Each scene shows the same named points in several views. A view is turned or mirrored, shifted and resized as a whole, has a little noise and may leave points out.
In the rows, 128 means zero.

Scene 1
View 1
K_135: [ 86 136 113  85  98 145 106 118  96 101 123 116  97 108 156 121 117 130
 133 135 101 131 118 123 134 137 121 141 115 143 146 143 102 111 118 133
  94 127 119 107  85]
K_708: [128  90 106 140 110 112  92 135 126 119 141 124 130  70 194 118 120 131
 119 147  85 159 109 151 126 111  93 123 128 174 140 169 158 103 117 138
  97 106 124 160 126]
K_388: [109 115  94 159 173  46 107 151 121 147 122 132 159  84 133 144 106 128
 133 145  80 129 136 166 135 115  98 109 163 155 117 152 128  99 152 150
 117 155 115 136 108]
K_89: [104 122  97 135 141  85 124 135 124 124 123 139 136  86 150 151 110 132
 131 133  87 123 125 146 124 137  96 102 142 137 114 149 111 101 134 139
 126 138 124 124 110]
K_85: [111 108  94 120 125 119 120 135 129 101 137 144 136  84 178 135 113 132
 124 129  96 128 117 137 125 141  87 115 129 144 123 160 124 107 120 133
 116 134 129 121 115]
K_122: [105 140 104 139 136  86 134 125 118 125 115 141 126  86 140 169 120 136
 141 129  85 114 122 138 118 150 102  84 140 119 110 132  93  93 131 134
 141 126 129 120 116]
K_645: [107 116 103 136 135  91 119 137 125 128 127 144 131  71 161 163 124 144
 129 131  77 124 120 151 117 133  86  96 134 134  97 156 116 102 128 149
 125 133 129 124 120]
K_416: [105 136 129 103 120 110 122 138  86 111 107 112  73  89 129 145 130 152
 163 134  84 138 128 118 127 138 111 149 119 136 106 139 100 101 137 140
 108 130 114  94 110]
K_853: [137 121 101 150 147  75 133 142 115 113 119 130 132  84 145 136 105 124
 141 137  93 134 126 133 126 142 102 114 150 145 132 141 118  89 139 116
 135 129 115 129 133]
K_383: [ 83 137 105  88  91 156 120 111 110  96 130 135 106 105 168 135 117 129
 126 130 100 120 109 119 121 153 110 118 111 126 138 144  94 113 110 126
 110 121 130 110  91]
K_219: [114 165 126 123 135  77 135 122  74 114  93 100  81 112  99 136 112 125
 169 138  96 131 131 114 131 150 142 131 144 131 145 101  74  85 146 111
 137 117 101 103 116]
K_113: [128 130 137 125 118  92 103 134  83 119 110  92  78  91 135 116 122 138
 156 149  87 163 125 130 131 114 128 157 131 163 143 130 120  91 139 127
 102 104 102 128 128]
K_71: [ 97 118  95 124 148  85 104 144 116 127 124 131 146  98 143 132 104 129
 125 142  91 129 129 153 136 122 105 126 149 152 133 153 120 106 140 145
 103 155 118 126  92]
K_713: [118 107  94 109 153  93 109 160 104 101 127 119 131 101 137  98  96 122
 140 141 105 145 141 134 148 120 113 173 150 173 146 157 132 108 147 127
  89 162 105 111  99]
K_795: [116 113  82 162 198  22 120 164 122 143 116 137 172  89 114 141  93 124
 136 144  87 124 148 164 141 120  99 114 181 156 118 149 125  97 170 144
 124 175 108 129 108]
K_917: [ 92 120  99 132 163  73 120 148 120 137 121 144 141  80 138 166 117 148
 135 132  78 118 133 155 130 133  89 104 147 136  88 156 110 107 145 158
 115 163 125 111 102]
K_542: [ 87 135  88  91 141 116 124 138 103  96 121 131 127 121 132 118  94 117
 133 134 116 115 133 120 141 153 119 145 141 140 144 137  91 110 139 124
 108 164 112  92  77]
K_757: [129 112 100 108 119 125 112 139 107  88 133 119 118  99 163  95 103 117
 137 141 109 149 124 121 136 130 112 156 130 168 159 152 133 103 126 115
  97 126 113 121 113]
View 2
K_71: [134 134 147 132 125 112 151 136 104 119 121 103 107 134 110 136 127 150
 122 149 130 156 127 121 119 139 141 110 145 131 135 119 154 127 129 131
 103 118 149 153 123]
K_122: [149 153 145 142 103  99 127 138 114 112 108 106 134 131 115 145 125 129
 134 152 100 156 117 112 139 128 141 136 116 132 146 140 138 119 133 129
  96 146 152 139 122]
K_85: [143 164 148 148 107 100 134 137  91 125 125 116 122 123 130 147 128 149
 110 139 118 148 116 121 137 131 136 132 146 124 138 127 164 127 117 128
 123 107 156 145 129]
K_416: [107 172 155 143 121 106 130 112 100 103 108 114 124 141 129 126 112 111
 147 173 132 145 102 123 150 112 135 122 139 122 125 126 125 131 146 145
 120 130 143 136 135]
K_917: [151 138 138 143 103 106 153 134  93 113 106  95 114 125 107 135 128 147
 134 157 108 169 119 109 122 133 155 111 141 117 133 126 132 125 135 122
  86 129 154 146 131]
K_645: [150 157 137 155  97 104 133 142  96 116 105  99 126 122 114 142 122 151
 130 150 105 167 114 110 141 134 147 122 134 119 140 136 151 130 131 127
 103 125 158 148 129]
K_89: [144 146 144 140 107 105 137 140 107 118 114 105 121 130 115 143 128 145
 126 147 110 157 124 118 132 135 141 124 134 125 142 131 149 124 127 127
 102 130 154 145 126]
K_388: [145 106 142 127 103 121 150 145 108 125 117  94 104 137  95 141 130 168
 133 148 114 165 140 118 111 149 152 104 148 113 146 126 153 124 133 122
  74 136 160 162 128]
K_383: [133 190 157 152 135  86 134 131  98 112 121 122 134 124 136 141 128 117
 108 149 128 143 104 119 142 122 119 140 122 155 129 121 150 124 117 138
 141 107 136 128 119]
K_795: [139  91 145 112 102 127 154 139 119 123 117  95  96 144  92 138 130 161
 140 155 112 160 147 122 103 143 156 105 153 105 147 124 139 117 136 115
  62 147 160 163 131]
K_135: [113 180 160 146 149  98 138 124 100 110 123 122 125 137 132 134 123 118
 118 156 146 143 104 121 142 123 120 127 132 152 122 114 150 127 127 149
 140 106 133 134 123]
K_542: [122 151 167 118 144  99 157 121 110 111 134 121 110 134 127 132 134 116
 107 157 136 135 124 127 111 121 129 131 136 141 126 108 131 114 119 125
 114 118 135 132 123]
K_113: [ 86 152 154 136 129 127 112 118 118 116 116 121 117 161 122 134 106 129
 156 162 148 140 114 138 160 125 123 113 149 122 137 128 158 132 148 160
 127 131 151 154 130]
K_708: [126 156 138 162 109 121 118 146  92 132 121 112 118 135 124 147 114 176
 125 133 135 157 118 129 154 146 130 110 159 118 142 129 198 145 126 148
 138  98 159 167 125]
K_757: [105 159 163 135 130 116 128 126 104 127 137 129 111 142 139 141 120 140
 115 145 148 128 122 141 137 127 121 127 159 124 135 117 171 128 118 143
 138 102 151 153 128]
K_853: [129 140 151 130 100 117 121 134 121 126 120 117 119 141 122 146 123 143
 134 148 113 141 130 132 138 130 137 132 141 113 152 137 154 119 132 131
 102 139 158 151 130]
View 3
K_219: [139 129 124 126 134 102 133 131 139 125 112 132 136 140 123 135 149 109
 135 126 138 142 134 142 117 123 133 111 117 125 144 143 104 136 117 134
 121  96 132 161 155]
K_122: [123 118 134 149 131 126 137 108 108 117 110 154 135 132 126 125 124 119
 151 135 126 137 131 123 123 135 133 135 124 120 139 134 117 126 124 126
 118 124 140 161 148]
K_113: [141 147 115 120 148 112 130 123 108 142 123 139 128 131 128 153 145 121
 145 141 140 136 125 143 123 134 118 140 109 124 157 152 100 138 110 121
 121 105 149 141 154]
K_713: [120 155 117 128 130 128 144 118 105 137 124 131 131 145 134 144 137 136
 136 129 135 122 131 155 130 156 134 143  98 135 152 150 108 124 108 128
 140 119 143 129 136]
K_416: [128 120 110 141 135 112 121 135 111 134 114 129 137 132 129 148 132 119
 144 137 128 133 113 139 112 138 120 137 114 128 151 149 105 134 118 114
 119 120 135 159 162]
K_85: [116 139 138 142 135 128 132 105  96 129 127 146 133 140 133 129 110 130
 137 135 119 129 120 130 124 153 124 155 121 120 140 134 123 123 117 121
 130 144 147 152 139]
K_853: [125 144 134 136 137 119 145 108 104 127 119 155 135 136 126 124 131 122
 147 130 133 139 141 138 133 142 133 136 118 122 147 133 115 128 119 131
 119 125 141 151 136]
K_135: [126 136 129 131 136 121 116 126 119 136 128 118 129 148 132 152 120 123
 121 138 121 123 102 137 107 148 118 146 118 124 136 147 112 131 110 122
 143 125 149 153 153]
K_388: [114 129 127 153 129 148 156  91  95 116 111 162 125 131 129 128 136 129
 161 137 132 129 142 129 137 141 148 141 105 130 141 142 116 116 124 136
 128 114 148 129 141]
K_89: [117 127 135 149 132 133 140 103 103 118 115 153 132 137 127 129 123 125
 148 135 125 132 130 127 126 144 135 141 120 121 138 135 120 121 122 129
 126 128 145 150 143]
K_795: [108 129 123 157 121 149 169  94  99 109 106 162 131 133 129 121 145 133
 165 129 136 128 157 137 144 143 161 131  97 136 143 140 115 110 124 141
 127 112 139 126 137]
K_542: [113 130 126 138 118 126 134 124 126 125 118 117 134 154 132 136 124 129
 119 123 125 121 120 147 115 154 136 133 106 134 133 144 117 121 112 131
 148 124 134 149 142]
K_757: [125 163 128 120 139 119 131 116 102 144 134 130 132 145 134 144 125 132
 127 131 130 127 120 152 126 159 119 153 110 126 150 144 112 132 105 122
 137 132 148 140 135]
K_645: [117 122 134 154 136 134 137 101  94 120 117 161 131 129 129 130 117 124
 156 141 120 132 124 118 126 141 130 148 124 118 138 135 121 122 124 121
 120 134 147 155 149]
View 4
K_219: [123 130 132 137 123 128 109 116 118 115 145 123 136 128 129 141 136 148
 132 135 121  99 120 126 143 141  94 127 121 117 141 139 130  98 114 133
 132 128 140 130  93]
K_71: [136 122 131 130 120 129 147 131 125 107 135 117 122 123 116 134 126 134
 111 147 131 151 131 125 133 154 122 134 109 138 141 144 133 121 129 135
 122 139 124 117 125]
K_917: [136 142 133 135 111 128 138 115 128 110 131 106 121 129 100 143 130 136
 108 143 132 143 133 121 131 151 121 121 101 134 140 128 142 130 132 139
 119 143 125 108 125]
K_645: [138 138 133 146 115 128 133 121 126 117 121 104 128 138 100 146 126 137
 121 141 125 147 142 127 137 141 121 127 104 141 133 125 138 131 121 127
 120 134 129 111 135]
K_853: [123 137 142 139 126 121 128 127 126 122 137 118 127 136 125 134 122 138
 130 147 121 137 131 140 141 140 110 126 112 141 136 136 132 116 118 126
 116 140 137 130 125]
K_795: [121 149 150 112 122 113 145 115 126 122 153 114 103 116 115 129 122 132
  97 153 132 140 118 137 124 162 118 116 100 137 140 140 135 127 146 141
 115 163 127 117 129]
K_113: [120 100 139 148 133 132 115 120 106 112 123 121 124 112 124 138 124 137
 132 128 123 141 126 135 142 134 110 141 131 139 131 159 129 102 119 123
 130 129 140 134 105]
K_708: [133 107 139 152 130 129 143 137 117 116 111 113 123 129 112 135 113 130
 132 140 120 180 144 143 143 132 132 147 120 158 128 148 130 126 115 115
 120 132 131 126 147]
K_416: [133 116 125 156 121 144 110 117 115  97 119 118 136 126 118 147 132 142
 126 128 130 132 131 118 140 137 107 130 120 132 139 142 140 107 119 135
 127 126 136 120  93]
K_122: [134 141 131 137 113 124 127 123 128 123 134 108 134 142 107 143 134 143
 127 142 120 122 135 124 139 142 110 127 106 126 137 122 135 122 115 129
 126 129 133 114 125]
K_89: [136 135 133 136 117 126 137 127 127 115 133 112 131 135 111 138 129 137
 122 146 126 140 136 129 137 145 117 129 106 135 138 130 136 125 121 131
 121 136 128 115 130]
K_713: [127 112 134 136 131 133 139 134 121  95 138 132 125 117 140 125 120 133
 117 146 133 156 124 132 139 149 117 137 123 146 144 162 132 106 125 134
 116 143 128 132 108]
K_135: [146 100 114 148 118 146 135 142 120  90 123 123 147 132 126 139 131 141
 133 137 128 145 137 114 144 141 115 150 126 129 144 150 132 107 105 130
 129 114 125 120 106]
K_757: [131 108 130 148 131 136 137 145 122  96 127 132 135 131 141 128 117 134
 132 142 129 162 134 134 146 139 118 144 125 153 141 158 132 107 110 126
 115 130 128 135 116]
K_388: [127 135 145 121 122 118 143 118 123 123 141 108 110 118 107 133 124 133
 106 147 126 147 125 135 130 154 121 125 106 137 136 141 133 128 137 136
 120 154 128 117 134]
K_383: [150 112 111 150 114 144 135 147 129  93 124 119 155 146 124 141 133 143
 139 141 123 140 145 114 146 138 115 146 119 131 147 136 132 113  99 127
 126 110 125 119 116]
K_85: [140 129 127 149 119 133 139 141 131 104 124 116 137 145 119 136 122 137
 130 147 127 159 143 129 143 139 122 136 109 148 140 135 136 124 111 129
 115 129 126 119 131]
View 5
K_85: [101 119 115 108 155 128  94 121 149 117 141 125 119 112 130 126 104 138
 125 116 150 103 123 101 146 134  97 137 131 122 119 110 121  83 121 129
 141 143 129  99 137]
K_713: [116 117 109 126 177  99  97 123 120 125 132 130 126 123 133 106 128 114
 109 121 151  96 134 143 125 134  78 139 147 124 101 107 129  96 127 118
 142 151  97 126 124]
K_113: [106 129  98 116 169 104 117 153 134 132 116 118 137  90 113 102 161 114
 118 143 140 114 123 125 130 133  81 118 140 124 121 114 125  88 156 105
 122 153 106 129 131]
K_71: [102  94 124 117 164 103 104 108 134 145 142 122 133 105 137 118 111 125
 111 116 141  93 122 126 128 131  89 139 149 125 118 115 122  84 126 134
 150 144 121 112 136]
K_219: [ 89  92 106 119 146 125 132 145 115 150 119 115 143 105 108  83 164 123
 118 134 168 112 119 134 122 125  90 120 145 134 137 120 116 125 141  98
  84 135 126 133 151]
K_853: [ 96 122 116 104 152 122 100 115 117 134 148 122 136 103 126 106 117 131
 109 118 152 102 134 120 135 122  92 124 131 141 134 102 121  81 139 112
 111 143 133 117 140]
K_757: [121 131  99 119 173 116  97 135 136 107 130 127 121 123 124 118 129 117
 126 123 157 106 137 122 140 140  80 126 135 123  95 109 126  93 123 112
 144 149 103 112 130]
K_122: [ 79  93 125 103 139 130 113 118 134 147 142 115 136  96 125 110 118 141
 121 118 150 105 112 102 138 123 106 130 134 133 149 117 114  91 134 125
 109 132 150 107 153]
K_708: [115 144 106 102 173 109  92 122 158 116 142 118 129  93 126 138 111 117
 121 129 125 103 137  97 147 138  81 116 127 124 109 105 125  51 149 128
 163 159 122  93 130]
K_135: [107  99 105 126 162 125 116 153 159 118 111 121 119 116 118 123 145 125
 138 130 159 113 112 106 139 148  93 133 144 107 102 128 117 116 116 123
 142 139 113 103 144]
K_416: [ 84 112 111 121 156 117 118 158 144 131 114 123 128  95 119 104 153 142
 126 135 151 115  96 117 133 134 102 152 144 108 133 123 121  98 136 117
 113 138 112 131 131]
K_383: [103 102 102 119 152 140 110 149 169 109 118 121 112 120 114 131 136 128
 149 127 165 117 117  93 149 149  97 127 135 109 106 124 116 112 114 122
 141 136 129  90 148]
K_917: [ 80  90 138 110 150 107 107 107 137 157 147 120 132  90 140 115 100 144
 109 112 133  96 101 117 129 123 105 154 145 124 144 117 124  75 130 141
 133 139 137 117 135]
K_89: [ 90  99 126 107 147 119 105 109 136 145 146 119 132  97 132 116 108 136
 115 115 144 100 118 110 136 124  96 135 138 129 135 113 120  82 131 130
 128 141 139 105 145]
K_542: [105  79 118 131 157 121 108 124 130 132 128 130 119 134 132 106 126 128
 124 112 171  98 119 133 126 137  95 145 150 118 107 122 119 125 101 122
 132 134 113 117 142]

Which points are out of place in each view (at most two, in the order of its rows)? Write - if all are in place.
view 1 | K_713
view 2 | K_388
view 3 | K_122
view 4 | K_219
view 5 | K_383

Scene 2
View 1
K_621: [ 89 116 122 148 132 125 173 128 138 111 144 123 144 118 113 134 120 171
 129 127 164 101 144 130 133 107 149 135 163 113 117 124 155 142 116 164
 132 101 136 104 123]
K_470: [104 130  84  98 126 148 170 141  98  90 113 156 157 145 120 114 153 118
 149 164 105  87 138 105  93 110 194 137 121 148 116 118 145 167  90 107
 174 197 102 107 114]
K_837: [ 99 126 107 127 125 137 162 111 118  95 131 143 150 134 125 124 130 140
 139 135 138 101 145 118  91 103 171 143 143 125 120 117 154 150 105 134
 144 154 124  95 117]
K_632: [105 129 104 138  99 105 144 130 137  85 122 154 105  85 139 137  86 150
 110 113 143 140 125 125 123 110 145 156 156 134 138 141 169 117 108 154
 120 128 140 119 112]
K_569: [ 92  95  92 144 118 101 167 162 160 123 130 139  93  87 125 118 106 164
 104 150 151 135 143 127 164 107 122 140 169 128 130 158 174  96 104 148
 160  85 126 136 130]
K_233: [ 85 105 134 130 175 157 162  85 133 135 155 114 186 135 123 137 157 146
 144 126 169  86 144 137 115 113 136 154 169 109 130 110 163 133 119 155
 127 122 134 111 126]
K_601: [ 99 110 119 105 161 148 148 101 123 126 135 149 153 119 142 132 132 136
 135 128 147 110 135 132 111 114 143 166 155 137 144 127 177 118 110 132
 138 158 127 126 125]
K_768: [ 92 101 114 147 133 106 154 141 163 130 138 130 104  77 136 137 100 166
 103 125 167 139 134 140 163 112 107 153 181 123 143 152 179  90 118 168
 124  82 140 143 127]
K_753: [101 117  93 103 139 144 163 127 114 110 123 149 151 132 127 120 149 123
 140 156 121  96 139 115 106 112 167 148 136 141 124 127 156 141  95 117
 166 172 109 117 120]
K_81: [ 87 105  82 134 128 115 180 175 147 120 127 128 120 110 109 118 141 149
 117 168 134 108 141 120 163 114 138 128 157 128 120 144 154 127  97 144
 169 101 110 139 126]
K_880: [ 91 125 111 155 117 123 160 119 139  96 139 123 143 115 114 134 123 156
 126 124 151 110 140 126 121 111 145 139 159 111 119 119 148 142 110 169
 121 106 139 102 117]
K_568: [ 92  92 105 146 136 115 158 124 160 135 141 130 117  99 132 121 120 157
 113 141 159 126 149 137 142 108 117 147 174 119 133 145 177  99 108 151
 149  87 131 129 131]
K_847: [107 153 116 127 112 145 143  77  96  63 124 152 166 140 130 135 121 133
 147 108 133  99 136 116  52 106 188 155 133 124 124  98 149 172 103 141
 112 186 137  71 103]
K_298: [ 93 124  86 153  93 101 168 162 146  90 122 130 111 104 110 124 117 154
 113 147 133 119 138 122 142 112 148 128 154 123 116 136 147 135 101 159
 142  98 123 115 115]
K_260: [107 133  99 130 116 129 128  89 131  87 119 144 140 103 141 136 119 125
 127 117 130 127 128 129  98 119 137 166 154 124 146 122 165 125 103 155
 108 148 136 114 108]
K_241: [ 88 103 108 137 144 117 166 151 155 132 141 118 126  96 121 138 123 163
 114 135 160 116 132 137 171 117 119 142 175 124 134 141 167 107 115 164
 132  83 130 144 129]
K_734: [107 125  83 108 122 135 144 112 119  95 115 153 143 121 137 122 142 112
 136 149 109 112 135 117  95 118 152 156 140 140 136 126 158 135  91 128
 148 173 115 118 112]
K_684: [103 152 116 108 125 140 141 115 107  70 117 145 159 110 135 159 116 130
 132  98 133 111 110 125 108 121 159 162 143 139 144 110 151 149 115 159
  92 174 136 121 103]
View 2
K_260: [143 131 157 113 139 115 127 113 114 149 130 146 133 110 133 131  93 119
 129 132 149 106 112 143 122  96 114 108 152 142 134 113  98 113 152 100
 157 116 117 124 129]
K_684: [129 117 149 102 149 124 148 130 103 146 151 162 130  98 124 117 107 111
 123 132 171 105 107 140 121 121 108 104 157 129 125 122  92 114 156 105
 141 112 106 132 128]
K_233: [140 142 126 119 144  98 137  89 119 129 144 168 124 100 108 133 115 131
 127 131 135 124  87 165 149 126 104 156 149 159 100 100  77 139 158  67
 176 145 150 126 130]
K_768: [163 158 153 114 128 152 104 131 109 145 107 123 138 106  88 150 122 151
 131  93 100  84 134 159 140  85 106 145 108 148 110 119 126 130 155  75
 168 145 126 145 133]
K_298: [148 162 154 122 122 143 109 127 127 129 130 134 123  98 129 152 120 143
 141  93 140 127 119 149 110  93 113 125 115 129 107 139 127 127 119 122
 151 143 125 139 109]
K_241: [161 151 146 115 128 146 113 126 119 131 118 135 128 107  88 152 131 154
 136  95 108 106 125 163 139 103 107 149 116 144  92 126 119 134 148  80
 160 148 134 138 126]
K_734: [139 127 172 120 130 100 115 109 144 136 142 153 126 107 135 130  93 120
 136 149 145 139 121 149 113 124 127 113 164 126 119 123 103 111 150 121
 147 118 118 113 113]
K_880: [141 158 132 119 138 123 127 111 111 136 137 149 123  93 131 142 116 130
 130 103 150 116  97 151 125  96 103 133 124 146 113 121 103 134 129 101
 163 144 132 136 120]
K_470: [123 139 173 120 130  88 116 110 162 118 171 173 124  90 146 122 108 112
 139 154 159 172 115 158  99 157 128 127 174 108 107 134  98 115 137 142
 136 124 116 112  91]
K_81: [155 153 161 122 115 134 100 127 146 119 128 138 122 104 108 157 128 152
 145 102 115 142 132 165 120 116 117 143 125 126  83 144 127 131 131 112
 149 149 135 128 105]
K_753: [134 141 169 119 128  96 113 108 154 126 152 162 126  99 129 128 107 124
 138 146 138 150 119 160 115 142 126 133 162 122 107 126 100 120 149 117
 146 129 122 116 103]
K_837: [126 155 150 119 137 101 122 105 135 133 153 160 128  90 141 125 106 118
 128 133 153 136 101 155 115 124 115 134 148 132 122 118  93 124 141 114
 159 134 125 126 106]
K_621: [137 163 131 117 138 126 125 112 116 131 140 150 125  89 119 139 126 136
 129  99 141 116 100 160 131 107 103 150 122 144 107 121 101 136 136  95
 166 151 137 140 119]
K_847: [109 135 143 110 154  88 149 102 114 145 169 174 127  88 164 107  92  92
 118 149 194 127  83 139 109 124 111 105 167 131 148 110  72 114 143 124
 153 113 110 125 117]
View 3
K_837: [120 149 148 101 129 125 159 112 114 153 117 128 119 121  98 114 141 133
 129 127 115 123 118 136 137 152 128 126 124 156 124 131  97 139 127 123
 132 155 134 104 109]
K_569: [133 114 111  93 116 119 144 139  97 126 128 126 135 103 113 136 111 129
 110 117 139 103 145 152 156 137 126 114 134 114  79 128 112 130 138 116
 122 105 142 143 102]
K_260: [126 162 132 103 132 123 139 148 110 138  89 111 129 125 113 122 141 128
 150 121 127 109 122 133 139 146 137 125 127 156 112 123  93 124 132 110
 127 151 132 138 104]
K_241: [138 132 101 101 117 119 142 145  94 119 112 124 133 110 115 133 109 127
 118 107 131 105 134 146 175 148 138 125 111 121  95 133 108 138 148 133
 131 111 145 136 101]
K_568: [142 127 108 101 118 118 151 140  96 119 114 126 139 109 107 131 116 135
 118 111 137 110 139 142 165 140 133 122 125 132  96 125 103 138 142 118
 134 124 149 147 100]
K_233: [142 155 117 115 130 123 162 127 103 128  97 126 127 124  94 118 124 138
 131 107 119 130 112 128 174 162 142 139  95 164 139 134  91 159 148 137
 148 159 153 122 102]
K_847: [112 186 169 104 129 131 153 119 122 170  95 120 121 125  95 107 156 130
 153 138 103 126 110 135 120 155 126 134 126 172 139 126  92 128 116 117
 130 182 123  94 113]
K_601: [127 140 132 111 148 115 147 131 106 133 101 117 111 132  95 110 140 130
 128 109 130 112 121 126 145 147 139 126 112 164 120 138  95 139 140 119
 136 146 147 134 111]
K_470: [ 99 126 159  92 150 120 162  88 118 165 141 128  79 133 107 101 146 125
 120 127 105 128 110 125 118 155 128 111 126 166 125 139  97 142 123 120
 119 152 122  81 110]
K_753: [111 125 142  99 148 118 157 106 113 148 129 127  93 129 108 109 139 129
 121 120 117 122 118 126 131 152 133 113 123 161 121 135  96 141 133 117
 125 147 132 105 108]
K_621: [136 154 125 101 109 126 154 130 103 139 110 130 140 107 100 126 118 133
 124 122 116 120 126 147 166 154 128 133 111 132 116 131 105 143 136 138
 137 137 144 113 107]
K_632: [122 155 136  97 120 125 133 151 106 146 102 114 139 110 110 128 134 123
 136 126 129  96 137 148 135 138 126 121 138 127  93 127 108 112 126 112
 119 128 130 133 113]
K_684: [111 176 143 105 135 123 129 146 113 158  86 107 112 135 112 116 148 115
 157 122 109 104 112 133 133 156 136 126 115 154 124 136  98 120 131 130
 120 147 122 106 113]
K_880: [131 163 127  99 106 130 152 134 104 141 107 125 142 108 111 129 121 130
 136 126 115 120 124 145 156 153 128 131 119 134 113 124 101 137 131 130
 131 143 134 113 101]
K_734: [110 134 141  97 146 121 148 118 115 149 119 120 101 131 119 113 144 124
 137 120 122 118 117 124 122 146 133 111 133 166 114 127  92 130 130 107
 119 151 124 116 102]
View 4
K_241: [164 126 136 149 142 105 141 169 138  98 109 162 136 131 139 128 135 105
 101 138 127 141 112 152 117 166 121 162 145 161 100 125 101 146 156  92
 155 128 145 123 178]
K_298: [161 112 155 154 133 116 143 167 128 150 132 154 142 124 135  96 141 124
 123 149  91 119  99 167 128 170 118 151 146 146 120 124 121 125 119 105
 153 138 133 108 167]
K_260: [111 138 157 125 132 113 102 147 118 125  90 110 142 106 142 112 120 131
 119 145  90 122 117 136 136 123 129 135 136 150 112 125 142 138 130 115
 120 121 101 123 136]
K_569: [170 120 146 161 138  98 127 164 137 102 125 156 135 149 139 106 134 100
 111 150 106 150 100 180 131 175 109 151 146 134  91 122 109 122 146  85
 170 123 157 115 181]
K_632: [138 137 154 129 128 104 120 153 114 120 107 124 133 127 158  94 139 117
 123 159  92 137 107 161 136 165 123 147 139 131 104 135 155 121 135 101
 134 121 107 103 156]
K_880: [145 133 154 148 127 105 133 167 129 145 112 140 134 105 151 105 133 130
 111 132  93 110 116 149 111 142 136 155 137 165 130 128 111 155 134 112
 131 135 112 102 164]
K_621: [161 128 154 152 121 103 137 163 125 130 119 149 131 107 147 104 127 126
 103 125 109 116 125 157 109 150 137 161 134 163 131 130  99 165 144 116
 141 135 116 103 171]
K_684: [114 134 155  93 124 130 128 143  96 126  94 108 141  88 133 112 134 140
 114 139 114 110 132 124 138 141 139 153 130 152 132 136 159 147 127 130
 112 133  83 127 125]
K_847: [108 136 180 114 104 123 102 137  94 159 107  91 137  70 139  81 108 161
 118 127  80  88 141 142 134 108 149 136 113 148 157 129 143 165 112 157
 102 126  67 103 119]
K_837: [138 121 166 136 111 118 112 141 107 138 124 121 137  91 126  91 106 147
 110 126  99 107 134 161 135 125 131 142 119 143 142 120 114 159 120 140
 136 127 110 111 139]
K_81: [171  95 149 160 132 123 142 159 132 125 142 164 145 129 111 112 126 119
 107 138 119 129 111 172 138 167 110 150 139 142 114 111  95 136 126 108
 172 136 163 129 169]
K_768: [156 145 131 153 143  88 127 168 138  87  95 151 129 145 160 123 139  93
 106 150 115 157 103 157 114 168 121 160 149 154  83 130 117 135 165  80
 151 120 139 114 186]
K_734: [115 115 163 122 123 128  99 135 109 126 111 110 150 104 115 105 108 138
 119 146  93 118 124 148 158 122 119 129 126 131 120 114 133 135 110 127
 136 121 119 134 125]
K_233: [136 138 148 144 120 109 121 153 132 105  98 139 131  90 134 131  99 134
  86 105 126 112 146 135 107 105 148 154 122 184 135 116  75 197 154 131
 131 125 117 126 156]
K_753: [137 101 168 133 112 137 113 130 103 124 134 123 145  98 101 102  95 143
 104 128 113 112 138 164 154 127 121 134 116 129 136 108 111 152 114 145
 152 128 136 134 127]
K_601: [126 131 153 124 118 117 103 137 109  86 103 117 135 105 126 116 100 128
  99 128 125 133 142 149 140 122 129 144 119 146 116 117 114 165 143 128
 136 117 122 132 141]
K_568: [155 132 141 161 136  95 115 163 143 100 107 146 134 135 145 117 117 106
 102 137 106 146 110 166 120 144 122 146 141 152  95 120  93 144 150  92
 158 118 147 117 178]
K_470: [136  86 178 121 102 154 114 121  90 148 153 115 150  84  85  88  97 162
 116 126 110  93 143 168 166 129 119 131 111 118 156 105 119 150  92 163
 150 136 126 135 113]

Which points are out of place in each view (at most two, in the order of its rows)? Write - if all are in place.
view 1 | -
view 2 | K_847
view 3 | K_260
view 4 | K_734
